Each row is a point on a tangle of strands that fork and nearly touch. The rows are in no order.
In the rows, 128 means zero.
Points whose rows are less than 122 apart are linked; no others are. Some points are linked to none.
q_714: [ 90 100 161 140 105 129 172  99 120 111 172  98 118 171 124  70 140 149
 131 110 167 150 151 157 106]
q_167: [127  94 124 114 130 119 106 183  97 117 176 116 120 106  82 121  95  60
  90 116 128 163 154 162 125]
q_115: [145 137 117 137  94 115 109 143 184 107  72  77 144 153  80 104 141  88
 190 124 120  68 135 152  93]
q_206: [160 164 174 118 152 109 186 150 165 133 154 172 135 118 109 131 160 153
 116  72  85 134 139 159 131]
q_879: [153 158 121 129 134 119 210  97  89 165 162 187 174  98 194  84 159 114
  61 113 162 132 119 115 141]
q_852: [127 111 141  64 151 156 118 111 132 116 137 168 123 114 152 130 126 152
  99 138 129 155 139 114 185]
q_109: [146 121 103 169  61 112 144 100  92 143 134  76 128 180 122 112  97 142
 129 155 163 100 119 114  98]
q_683: [108 133 186 151 133 161 156 144 131 122 148 128 112 111 118 139 153 140
 157  92 117 164 128 167 128]
q_738: [145 127 163 147 129 159 194 134 118 136 165 161 144 134 133 119 160 158
 142  87  96 166 131 156 141]
q_512: [154 138  99 168  78 140 131 141 132 150 113 124 137 133 142 162 130 109
 161 143  86 113 136 144 110]
q_807: [182 142 106 113 103 161 186  95  98 148 137 128 144 107 174 107 160 111
 118 144 161 127  76 125 141]
q_279: [123 108 149 145  63 110 117 127 137  91  84  78 134 194  73 118 116 113
 164 149 130 127 100 106  92]
q_996: [122 105 121 195  95 138 106 157 119 114 134 117 110 135 118 158 110 116
 153 141  84 135 168 150  83]
q_21: [196 169  89 139 135  89  95 124  56 172 155 155 156 107 138 121 106 107
 124 119 130  84  86 101 100]
q_731: [120 124 170 129 180 109 138 185  58 130 197 130 129 142 101 128 144 155
 141  92 142 152 118 138 123]
q_139: [138 132 133 113 110 134 158 124  91 131  76 147  87 101 167 165 108 146
  80 170 152 179 101  80 126]
q_39: [110  93 184 174 115 155 114 157  50 110 150 106  78 132 125 156 110 146
 187 135 137 151 132 133 101]
q_970: [116  85 189 142 139 134 121 143 187  84 109 129 121 166  71 105 122 152
 187 138  81  93 177 122 135]
q_593: [ 85  87 118 126 110 100  94 145 129 116 144 108 126 116  97  98  71  71
 112 107 139 155 123 145 123]
q_426: [158 156 155 126 190  73 139 171  44 164 188 166 156 144 107 129 132 163
 110 103 125 129 118  96 123]
q_865: [125 116 106 130 103 130 109 147 157 133  92 145 122  76 141 167  85  51
 101 114  83 157 127 150 146]
q_372: [117 103  95 108 123 134  90 133 153  97  86 152 100 122 150 180 105 146
  76 176  95 132 127  81 135]
q_342: [103 136 148  98 201  73  67 183 145 117  81 115 139 148  56 158 130 130
 102 139 128 143 130  79 145]
q_392: [131  94 132  86 114 172 112 119  79 129 169 169 136 137 147 122 119 120
 100 134 131 170 132 110 190]
q_517: [132 127 113 167 144 176 169  87 139 144 180 130 102  86 178 113 139 168
 125 107 138  97 112 159 135]
q_399: [145 110  77 148 102 112 145 111 113 113 157  99 120 184 115 104 126 171
 116 164 124  86 165 107  77]
q_4: [136 106 113 145 107 140 114  78 111 141 138 122  99 102 165 131  46 135
 153 111 144  95  66 110 140]
q_208: [ 76 151 121 157 141 112  85 131 181 127  79 132 150 120 126 154 129 132
 143  87  93 120  95 143 120]
q_403: [ 84  90 176  94 154 166  72 141 168  91  76 137 119 137 107 144 149 147
 158 175 108 154 166 104 163]
q_499: [162 135  98 156  49 161 145 112  98 159 120 124 144 140 172 150 131 123
 170 156 109 127 106 120 138]
q_280: [128 140 213  72 131 113 110 116 139 128  87 123 143 135 104 122 117  88
 187 100 160 158  98 117 181]
q_784: [147  88 137 140 112 140 110 144 185  76 104  81 127 162  54  93 124 116
 203 137  99  69 156 146 113]
q_340: [121 185 147 123 217  84 120 170 103 158 143 139 125 103 110 153 155 129
 112 126 149 135 165 140  99]
q_578: [180 159 130 131 123  85 123 130  70 169 164 159 170 115 124 108  99  89
 141  92 124 123 116 141 127]
q_704: [103 125  89 168  94 130 145 109 233 116  82  59 116 130 123 122 115 130
 146 141 127  79 135 157 103]
q_161: [143 187 126 115 155 114 149 141 123 169 141 170 167 105 152 144 167  93
  80 120 124 160 162 142 148]
q_479: [130 106 100 172 116 116 137 128 185 105  99  88  91 122 102 111  82 133
 124 122 122  86 142 145  83]
q_492: [141 159  97 105 144 102  73 161 147 114 121 103 143 112  70 118 177  54
 142 115 121 104 158 174 108]
q_639: [135 156 126 118 151  92 205  91 112 160 134 173 134  94 187 113 109 138
  70 114 182 116 123 119 113]
q_938: [166 171 140  83 187  94 154 144  94 158 124 159 132 120 138 149 171 124
  91 141 145 123 186 115 134]
q_900: [134 158 110 140 101 117 104 136 139 122 105  83 142 145 100  98 178  77
 173 137 135  95 152 182  87]
q_684: [108 129 131  91 171 123  71 188 168 114 106 118 165 118  81 146 153  59
 108 122 102 170 152 154 166]
q_708: [179 163 136 104 132 143 134 119  71 135 145 120 147  98 131 111 174  81
 134 116 176 144  59 129 127]
q_934: [ 91 104 194 138 145 153 122 146 105 110 146 127 103 118 132 155 122 148
 182 126 121 169 161 146 146]
q_812: [116 149 162 106 162 110 139 126 177 132 158 180 174 144 112 120 144 153
 125  65  76 138 142 141 166]
q_191: [109 154  97 139 121 110 130  92 195 137  74 128 120 111 153 136 110 135
 126  99 123  96  71 126 122]
q_955: [115 109  89 135  63 139 121  71 148 148 117 118 120 131 184 143  61 114
 144 144 140 104 120 121 155]
q_918: [145 149 130 113 137 109 109 116 107 137 142 114 145 117 104 114 130  98
 145  97 161 126 102 138 118]
q_670: [114  97 166 120  77 170 158 122 150 107  82 121 109 137 145 141 138 137
 128 202 135 180 156 138 113]
q_575: [ 48 125  99 138 126 102  47 113 177 131  59 118 163 157 132 138 118 110
 154 132  93 102 129 120 136]
q_725: [161 183 164 113 160  80 138 114 157 131  93 143 137 142 102 132 157 160
 170  96 119  76 146 118 117]
q_414: [138 179 114 139 130 125 177 115 105 172 156 159 170  83 173 107 194  83
  93 117 152 152 134 161 125]
q_691: [ 83 110 115 153  92 136 145  88 159 126 143 110 132 151 138 101 121 128
 139 123 140 130 149 160 109]
q_151: [152 123 164 118 170 145  94 184  81 100 193 137  99 121  71 130 143 141
 186  76 117 119 115 151 129]
q_484: [142 105  93 144 139 124 128 123 128  98 140  86  79 136 111 122 112 171
 124 133 134  90 118 123  73]
q_194: [151 136  96 161 100 167 212  83  99 162 153 137 148 159 190  67 184 209
  97 140 129 111 122 119 146]
q_80: [102 131 118 101 113 154  93 159 162 116  98 126 148 113 112 161 176  63
 102 148  99 192 138 148 148]
q_936: [116 105 112 109 163 146 125  92 183 108 154 137  94 137 139 110 115 218
 134 118 113  81 122 116 144]
q_71: [159 140  78 152  69 168 140  80 132 173 128 119 134 127 196 146  95 142
 170 156 128  91 109 125 170]
q_611: [182 125  84 155  97 183 207  97  87 152 158 134 154 129 178  74 169 161
  98 146 151 118  68  95 163]
q_518: [113  93 120  68 172 149  98 105 165  85 148 177  99 131 136 119 108 197
 103 130 123 112 147 101 162]
q_114: [101 115 122 108 161 103  75 148 158 104  95 144 128 127  98 158 114 125
 106 135  91 131 143  80 134]
q_979: [117 105 114 132 149 154 141  86 169 118 177 133  76  93 143 103  92 178
 135  87 126  84 121 144 139]
q_464: [ 97 158 163 117 157  83 145 106 147 139  81 149 117 101 137 150 103 128
 108 114 164 144 109 104 126]
q_919: [148 118 103 142 109 112 110 132  85 115 138 135 127 178 110 143 139 162
 107 160  94 119 151  87  97]
q_459: [108 108 155 138 109 159 155 120 110 120  99 117  74 114 166 155 120 152
 118 180 147 166 130 110 107]
q_821: [ 83 101 101 142  93 130  82 100 171 127  74 123 119 132 161 145  75 123
 168 150 110  99 141 111 146]
q_270: [ 93  81 118 167  87 127  99 146 102 104 147  86 100 137 102 126  94  94
 117 146 126 154 131 127  78]
q_911: [ 82  88 192 116 181 140 109 145 211  70  83 144 120 135  80 118 145 141
 142 148 112 133 167 112 151]
q_481: [106 126 168  92  96 175 138 126 180 110  81 130 138 115 130 139 169 105
 138 162 123 191 141 152 155]
q_328: [125 164 144  87 238 106  99 205 111 155 140  90 124 102  85 151 145  92
  88 122 155 148 140 138 144]
q_985: [155 110 104 170  86 141 149 100  93 139 165  92 106 134 148 122  78 155
 151 112 160  99  73 121 115]
q_773: [109 157 142 131 130  98 138  70 169 159  71 144 133 128 173 145  80 159
 148 104 148 102  82  99 136]
q_692: [101 127 111 103 188 109  48 172 131 122 140 107 153 121  74 115 133  64
 135 114 127 139 179 156 149]
q_894: [ 70 128 110 154  75 141 132  96 201 139  90  96 145 160 148 125 153 133
 156 157 119 110 154 165 117]
q_425: [130  84 120 124 105 136 142 139  57 126 178 147 143 137 132 117 109  99
  83 136 135 187 120 109 150]
q_59: [141 109 157 160 121 157 112 179  72  81 166  95  87 139  87 133 148 145
 177 104 129 138  95 157 100]
q_94: [171 143 120 126 159  89 118 124  63 132 165 146 140 173 117 124 161 173
 117 131 120 106 129  90 101]
q_168: [122 144 123 102 140  68 164 107 150 133 105 160 122 118 153 129  92 139
  62 119 164 120 135 102 102]
q_254: [112 176 143  75 220  96  97 194 139 138  96 107 149 139  84 163 155 117
  61 139 140 164 114 102 145]
q_903: [188 179  52 149  98 128 107 103  80 166 146 114 152 116 154 131 145 100
 150 139 141  66  83 128 106]
q_457: [146 103 115  76 101 165 145 114 136 108  78 170 101 120 180 167 101 158
  73 179 131 148 117  72 143]
q_762: [151 108 119 111 111 137 131 173  39 136 209 125 143 113 108 109 124  60
  98 120 134 179 134 146 138]
q_142: [126 127 102 138 126 176 195  86 121 153 146 154 113 101 209 103 159 202
  86 147 148 121 138 135 150]

Follow the links from the first point to the second, and from the first to the third. Name the last point that the two ways share.
q_704, q_683, q_114 => q_399
q_39, q_161, q_512 => q_955
q_167, q_340, q_704 => q_955
q_738, q_392, q_479 => q_399

A fork is a point with three links, a tip a point with one. Leave the first point through the second and follow the links. Name the first fork or tip that comes.
q_457, q_372 => q_955
q_399, q_919 => q_812
q_812, q_206 => q_399
q_340, q_328 => q_403
q_167, q_762 => q_903
